Each row is a point on a landscape with many valleys, with its height.
A ball rolls from a point to the lowest of its 2 nearest points, and stops where none of them is lower. Distance is the straight distance between rows; heights are no part of it.
Q_830: [157 136 120 123 117 120 167 130  88 120 115 114 150 134  95  91 100  69
 153  87]  height 184
Q_428: [183  77  91  91 143 143  95 164 139  78 159  94 120 101 135 177 172 161
 124 148]  height 397
Q_934: [108 147 177 122 129 133 117 107 128 124  90 121 117 173 122 138 118 127
 160 143]  height 257
Q_451: [120  47 165 170 134 114 145 136  79 123 111 123  79 171  98 115 132 130
 141 124]  height 538
Q_867: [157  90 123 145  71 109 186 132  56 119 102 113 108 118  78 131  86  73
 165 130]  height 230
Q_546: [122 152 139 109 130  83 116 156 139 144 198 127 134  71 145 106 133 116
 104  60]  height 421
Q_564: [197 114  83  95 113 130 126 159 103  98 105 111 157 119 111 164  92 119
 165 147]  height 320
Q_596: [151 139 114 133  85 134 152 116 126 110 176 109  87 102 137 136 132 130
 130 141]  height 528
Q_345: [155 177  68 128  97 117 196 115 130  83 165 127 100 159 115  87 125  94
  83 182]  height 289
Q_310: [102 121 135  97 160 132  48 162 188 118  97 142 130 106 152 168 181 167
 114 117]  height 217
Q_438: [111  73 174 142 145 136 121 128  98 150  98 115  97 155 122 132 130 146
 159 112]  height 542
Q_100: [138  85  99 127 103 162 139 116 135 125  93 142  74  97  93 129 117 148
  91 192]  height 357
Q_387: [ 85  99 141 146 122 152 159 154  92 179  80 162 108 104 118 105  83 113
  95 139]  height 356
Q_820: [159 134 146 115 148  90 100 122 154  63 135 113  90 165  84  84 181 119
 129 104]  height 433
Q_407: [134 131  90 119 141 163 160 116 113 131  97 126 136 147 115  98 104 104
 116 163]  height 362
Q_83: [120 121 155 113 148 143 119 139 136 122 183  93 108 116 158 161 172 168
  93 134]  height 262
Q_952: [165 137  97 136 104 151 168 127  95 140 171 101 124 129 158 148 114 127
 125 167]  height 561
Q_145: [ 86 132 120 185  77 136 178 114 128 157 105 184 102 112 138 111  79 116
 119 165]  height 374
Q_196: [159 160 152 118 112 107 121 119 127 106 170 109 103 133 145 160 131 130
 144 135]  height 491
Q_704: [142 196 139 131 127 110 145  61 152 107 157 108 175 203 137 114 119  98
 183 123]  height 349
Q_844: [163 101 140  82 145 113 144 145  56 109  80  81 129 186  80 133 107 101
 186 126]  height 185
Q_942: [116 107 150 191 107  92 129 164 137 146 176 183 119  70 172 138  96 157
 120 104]  height 540
Q_510: [119  64 156 149  85 135 151 101  89 148  80 104  66 142  79 151  90 145
 166 172]  height 324
Q_836: [ 86 147 133 118 143 140  78 113 176 154  66 134 188 106 139 138 133 141
 156  97]  height 366
Q_463: [101 188 158  90 143  33  56 118 161 134 151 126 151 152 161 124 188 108
 144  52]  height 353
Q_935: [195 114  95 131  95 106 134 163 109  99 130 134 110  87 106 149 105 118
 145 153]  height 378
Q_459: [101 180 141  86 129  56  54 127 171 137 154 141 156  97 130 121 167 118
 166  47]  height 373
Q_60: [109 133 115 103 174 174 124  94 164 137 122 111 184 168 151 124 162 154
 148 129]  height 454
Q_85: [144 133  97 132 121 171 105  89 168 135 144 128 157 109 174 182 135 170
 155 156]  height 676
Q_925: [137 129 131 146 116 112 112 175 116 145 151 158 123  45 154 161  91 146
 117 118]  height 500
Q_107: [ 98  91 189 125  93 148 141  81 107 149  61 106  87 160  85 138  92 129
 155 159]  height 306
Q_716: [142 102 102 155 125 159 123 109 128 150 173 123 177 123 178 189 138 162
 176 165]  height 633
Q_202: [ 92  69 150 117 189 156 108 142  92 159  77 106 149 179 129 117 170 148
 107 119]  height 418
Q_18: [117 189 128  78 172 115 146 148 121 112 147 113 142 188 134 113 132  99
  66 141]  height 511
Q_859: [179 144 139 143 105  88 145 142  94  82 181 111  99 137 120 146 128 102
 151 121]  height 466
Q_991: [125 162 141 100 138  59  88 133 145 141 185 132 142  85 109 107 146 107
 147  29]  height 396
Q_840: [120  78  89 179  92 153 172 126 118 133 113 152  78 105 131 132 126 150
 105 190]  height 316
Q_58: [110 186 114  57 162 169 130 130 146 128  79 118 164 168 128 120 120 120
  87 152]  height 410
Q_517: [103 179 147 122  90 146 166  99 132 152 153 125 103 106 139 119  95 108
  89 141]  height 243
Q_36: [141 143  76 153  61 117 198 132  88 100 143 130  92 139 100  98 106  82
 107 181]  height 276
Q_970: [130 124 101 175 136  83 157 142 144 132 163 149 139 104 120  88 132 112
 128 102]  height 300
Q_128: [144  96  64 165  98 128 201 153  91  99 141 140 118 108 100  87 137 100
 105 131]  height 277
Q_888: [139 160 138 113 174 101 117 158 112  99 137 135 117 198 130 121 146 127
  77 152]  height 521
Q_335: [120 123 114 112 132 172 132 121 164 120 120 122  87 107 122 127 143 155
  77 167]  height 413
Q_791: [137 133 110 155 149  81 133 127 122 142 186 144 179 126 127  78 152 103
 139  58]  height 313
Q_314: [126 215 119  79  99 141 131  94 163 149 144 110 147  84 145 128 108 106
 100 124]  height 242
Q_528: [133 172 128 120 150 127 138  91 131 107 115 115 152 203 115  86 116 102
 159 116]  height 328
Q_972: [113 135 151 105 157 129 100 168 120 131 143 115 127 127 154 151 151 137
  88 134]  height 177
Q_277: [156 158 105 124 153 119 181  97 117  90 151 115 133 218 106  83 133  88
 135 145]  height 315
Q_262: [161 106 102 173 104 118 164 160 102 145 166 142 141  66 151 147 103 138
 145 119]  height 465
Q_767: [ 89 186 155 105 156  57  85 111 149 156 206 122 173 158 151 102 184 104
 146  41]  height 339
Q_37: [204  93 108 125 114 121 104 155 134  86 185 107 109  79 138 183 161 163
 149 134]  height 460
Q_928: [102 156 136  78 154 158 101 131 120 162 113 102 212 162 173 167 126 122
 156 113]  height 152
Q_395: [112  87 150 178 152  93 137 167  89 130 115 176  73 170 119 130 104 147
 106 173]  height 533
Q_271: [151  90 141 130 114 109 150 137  57 134  75 112 122 175  88 148  73 107
 195 146]  height 208
Q_31: [ 94 148 171 150 118  94 138 144 103 160 163 160 112 108 159 100  96 118
  92  77]  height 563
Q_44: [129 116 155 172  42 140 174  84 101 134 150 121  57 104 121 140 107 123
 144 157]  height 395
Q_835: [116 196  90  75 164 154 109  94 189 120 108 128 170 162 124  95 121 124
  96 147]  height 436
Q_330: [ 93 123 155 201 121  75 142 160 105 159 159 206 120 118 169 104  83 139
  91 104]  height 555
Q_845: [113  82 127 139 155 143  79 149 166 139 103 143 136  74 133 149 168 159
 115  94]  height 159
Q_213: [119 200 115  84 113 108 102 121 180 131 159 128 122  65 135 138 122 133
  96 109]  height 346
Q_783: [ 97 171 142 136 137 141 147 135 125 155 140 145 128 128 155 113  98 118
  86 137]  height 303
Q_315: [108 112  88 140 146 180 167 119 132 157  94 137 172  93 124  96 124 114
 105 107]  height 385
Q_907: [109  93 175 156 150 130 102 122 116 150 112 139 154 135 142 135 142 137
 171 106]  height 546
Q_208: [141 115 118 136  82 129 204 142  71 124 128 118 138 100  95 106  81  61
 137 125]  height 210
Q_863: [ 94 108 141 181  67 151 169  90 125 143 110 147  66 124 116 106 100 119
 118 176]  height 352
Q_26: [ 78 143 129  86 166 137  59 146 179 135  67 127 154 140 150 140 177 145
 106 113]  height 264
Q_73: [127 123 124 114 110 182 134 109 148 138 144 102  98  62 131 136 145 152
  87 125]  height 474
Q_587: [146 151 118 119 107  99  94 159 165 123 156 152 111  40 126 153 115 144
 101 116]  height 438
Q_291: [120 152 134  79 149 165 152 130 105 130 103 102 143 171 124 129 111 126
 106 150]  height 386
Q_383: [155  92  69 163  53 110 196 128  74  97 120 124 106 120  82 118 115  87
 152 166]  height 256
Q_895: [152 138  81 146 105 153 157 105 114 152 175 133 168 134 193 156 110 136
 148 165]  height 593
Q_254: [128 100 122 152 133 143  91 105 200 127 113 148 153  71 121 124 143 159
 148 102]  height 57
Q_648: [191 109  92 165  86 100 138 153 119 111 171 150 103  44 133 151 115 138
 137 128]  height 425
Q_639: [115 129 170 135 107 128 136 108 111 145  73 136 120 137 104 135  75 110
 160 159]  height 284
Q_358: [138 134 109  93 129 155  95 111 192 103 141  92 142 100 132 130 170 141
 129  94]  height 747
Q_610: [119 116 151 106 103 166 127  71 130 124  48 112 101 163  68 106  93 104
 138 177]  height 329
Q_955: [145 129 123 137 132  95  66 124 176 123 130 145 151  83 131 142 149 150
 166  78]  height 178
Q_470: [164 122  92  94 143 163 133 108 139 107 160  83 163 132 131 128 166 128
 135 105]  height 765
Q_522: [ 94 101 188 126 115 145 105 147 124 141  77 139  77  97 108 138 126 135
 125 113]  height 314
Q_409: [181 138 156 151 125  51 129 120  97  77 194 120 115 154 111 115 148 107
 167  98]  height 455
Q_24: [172 135 123 103 144 120 155 121  70 103 113  89 158 183 103 115 113  84
 173 108]  height 158
Q_566: [ 89 186 161  85 171 144 128 114 117 120 142  92 128 191 150 117 162 119
  85 119]  height 497
Q_997: [136 115 149 159 171  91 114 188  91 118 144 160  97 182 135 124 137 139
  79 159]  height 529
Q_779: [129 108 148 157 138  88  70 160 137 148 127 145 140  55 125 118 143 140
 147  48]  height 236
Q_82: [158  96 119  89 151 138  89 149 149  80 106 124 100 151 105 138 150 147
 118 151]  height 391
Q_119: [102 106 133 125 180 161 120 121 130 147 111 114 152 163 146 136 167 152
 120 140]  height 431
Q_278: [156  90 103  67 130 147  58 149 176  76  79 115 145 167  96 139 128 162
 139 160]  height 432
Q_426: [111 117 179 159 107  91  87 131 115 144 108 145 125  82 129 113 120 115
 159  52]  height 260
Q_778: [113 137 122 134 110 156 174  87 126 132  69 129 117 165  86  83 104 100
 136 147]  height 347
Q_199: [104 124 127 165 123 141 145 148 128 165  86 179 110 112 142 122  87 132
 104 167]  height 369
Q_594: [ 99 161 115  93 168 129  84 128 155 139  74 138 161 132 125  93 143 120
 104  92]  height 301
Q_479: [106 190 108 102 167 121 122 119 182 130 147 142 157 147 132  97 141 125
  99 120]  height 458
Q_703: [148  86 137 104 147 151 102 151 133 110 145  96 113 112 141 184 175 174
 113 138]  height 335
Q_224: [129 107 164 131 144 105 102 189 106 125 160 141 101 125 154 178 152 162
  93 147]  height 224
Q_548: [169 110 115 132 150 113  95 126 166  63 132 129 119 161  99 104 167 145
 123 143]  height 417
Q_405: [133 125 154 107 118 160 145 126 129 128 193 106  86  83 170 141 147 155
  67 128]  height 372
Q_650: [156 162 148 138 143  62 111 117 139  85 174 124 107 139  95  93 154 108
 155  71]  height 446
Q_761: [ 94  90 139 122 179 170 131 151  89 186  96 116 150 130 139 120 134 121
  96 103]  height 409
Q_420: [106 134 121  99 152 161  97 137 148 162  56 139 166 124 122 138 117 136
 122 122]  height 333
Q_309: [121  66 143 171 130  87 163 186  60 110 113 153  83 176 103 134 111 118
 125 142]  height 535
Q_998: [109 173 120  91 128 168  98 103 166 144  93 109 188 119 159 157 121 123
 167 118]  height 283
Q_215: [151 148  72 146 137 110 186 100 139  77 167 128 112 188 106  63 160 102
 114 154]  height 302
Q_792: [142 101 103 176 137  99 182 143 106  98 165 125 124 135 105  84 149 102
 129  99]  height 288
Q_367: [113  76  62 193 103 147 188 141 107 128 130 156 120  99 126 103 131 130
 114 158]  height 290
Q_15: [108 158 167 115 146 139 105 115 110 146 115 108 164 179 173 156 133 134
 157 127]  height 218
Q_275: [ 96  96 144 125 115 175 143 130 111 156  70 126  97  89  95 126 110 132
  96 142]  height 338
Q_788: [117 150 110 101 130 165  95  99 197 111 146 114 140 109 156 161 162 165
 117 138]  height 720
Q_699: [115  83 187 142  98 134 130 122 105 152 111 132  59 122 119 175  97 163
 147 165]  height 354
Q_288: [121 188 147  95 116 160 139 100 149 129 133 105 129 121 139 130 129 120
 110 144]  height 131
Q_795: [117 157 122 131 156  72  95 116 144 153 191 142 201 147 151 103 165 120
 148  62]  height 325
Q_868: [114  85 116 133 160 179 178 142  86 165 125 124 182 118 146 113 121 111
 119 103]  height 398
Q_33: [111 121 185 153  94 117  96 131 119 147  89 151  99  85 119 145 106 139
 165 102]  height 287
Q_381: [172  98 107 102  97 131 138 129  81 130  88 106 138 149  99 175  80 131
 181 181]  height 251
Q_375: [111 128  96 175 133 141 126 102 178 157 141 160 155  77 148 118 121 158
 129 124]  height 209
Q_873: [125 128 100  94 141 162  77 115 188  97  91 127 163 183 131 145 129 158
 154 171]  height 473
Q_307: [114 162  94 155 108 142 129  72 200 142 129 161 119 106 141 106 116 161
 117 151]  height 321
Q_177: [128 140  87 132 156 144 116 125 157 151  83 155 183 102 122 109 105 124
 129 120]  height 363
Q_200: [128 106 193 162 144  87 107 172  90 138 178 143 117 162 172 170 145 144
 125 136]  height 248
Q_804: [105 164 132  91 179 170 131  96 147 119 135  96 156 215 140 115 158 125
 108 131]  height 481
Q_41: [128  98 154 157  99 129 102 133 135 142 100 152 103  93 133 179 106 160
 154 159]  height 334

For each start below, name the point where the ball stops.
Q_358 -> Q_82
Q_991 -> Q_128
Q_528 -> Q_24
Q_330 -> Q_288
Q_262 -> Q_24
Q_451 -> Q_420
Q_199 -> Q_254
Q_196 -> Q_82
Q_704 -> Q_24
